A landscape with many valleys, sampled at points; each row gives a point and its height.
A ball rolls from a point to whichever of its 3 nearest points has the largest drop for the distance, and stops where none of them is lower. Distance is the straight distance between rows; heights are no part of it.
Vil h=50.7: [ 49   4 -57 -16  50 -85 -41  -5]
muk h=9.1: [-19  13  22  61  15  35  81  10]
reguf h=30.8: [ 12 -90 -49  60  12  -2  18 -31]
mobol h=4.7: [  4  35  39 -75 -43  49 -25 -18]
Disas h=9.5: [ -9 -46  -3  71  -8  26  47  -1]
rubuv h=31.8: [-38   0  74  32 -26   9  10  79]
bodu h=26.4: [-66 112  31 -34 -16   7 -39 112]
Rol h=77.1: [  83  -34  -93   45    5 -103  -39   39]
Bovez h=10.0: [ 14  26 -48 -12  83 -30  23 -42]
difi h=6.8: [-12 -19  -5  67  17  40  51 -28]
Fot h=29.0: [-41  37  78  -4 -26   3   5  60]
Nol h=33.8: [-12  57  29 -83   1  53  -6 -34]
Fopu h=25.5: [-27  64  76 -24 -39  31   0  60]
fupa h=30.5: [-17  26  74 -49 -64  36 -21  21]
Nipet h=62.5: [  49  -24  -59  -11   38 -105  -50    7]
posil h=63.0: [ 59  36 -61  38  59 -99   1  24]
bugat h=40.3: [ -4  28  25 -27  35  25  18 -54]
Kiral h=42.3: [  27  -41 -108   80   25  -10   14  -22]
beri h=65.7: [ 22 -15   0 -98 -33  -1 -54 -51]
dinug h=30.4: [ 28  24 -63 -35  67 -76 -17 -28]
nisa h=71.3: [ 21 -45 -26 -39  15 -50 -42 -41]
fuf h=38.0: [-16 -26  70 -37 -71  24 -27  13]
seg h=17.8: [  8  25  42 -93 -60  59 -24 -27]
vusuk h=16.2: [ 11  -6  67 -96 -85  53 -44   1]
lir h=33.1: [-43  21  57  47 -10  11  22  78]
Lozed h=4.2: [  4 -10 -54  65  57  16  57 -38]
lam h=15.2: [ 20  47 -31 -71  29 -19 -14 -58]
Miv h=16.6: [  3 -83 -49  84 -34  30  34 -11]
gorip h=14.7: [-28  70  55 -56 -70  13 -44  87]
tazu h=8.1: [ 13 -42 -85 100  -4  37  59 -28]
Nizer h=47.7: [  0   6 -11 -62  13  -7  -9 -70]
Siz h=28.8: [-10  -9  31 -12   6  26  18 -36]
voma h=20.0: [-53  51  50 -20 -37   1 -37 109]
bomor h=62.4: [  41  -10 -106   47   71  -53    5  -21]
pako h=5.7: [  9  -8 -74  92  42  30  59 -36]
togeb h=35.7: [-24 -43  63  58 -33  19  19  47]
Tesu h=38.4: [ 26 -78 -88  71   4   2  10 -33]
zod h=20.9: [-15  65  67 -66 -60  33 -35  70]
gizus h=31.9: [-36   8  74  -5 -44  15  -8  42]
Gud h=34.7: [ 18 -30 -41  13  46 -18   4 -54]
Zir h=54.5: [  6 -54 -12  -3  18 -14  -5 -42]
Pido h=45.8: [  4 -81 -32  16  14 -26 -19 -50]
digo h=28.7: [-52   6  69  16 -50 -20 -31 103]
niz h=18.7: [-36  55  70 -36 -24  46  15  13]
gusuk h=37.5: [ -3   4  49 -79 -46  30 -33 -29]
voda h=11.7: [-21   7  40  28  13  33  45  -9]
Duk h=54.1: [ 34 -47 -84  37  32 -42  -5 -22]
Nutug h=50.5: [ 44  -2 -63   1  59 -84 -23 -16]
ber h=7.2: [ -3  -6 -20  22  78  20  44 -45]
lunep h=10.9: [-26  19  69  -7 -24  33  32   3]

For each start below, name the point where the ball stops.
Fopu => lunep
digo => gorip
togeb => lunep
beri => mobol
Kiral => Lozed
reguf => Lozed
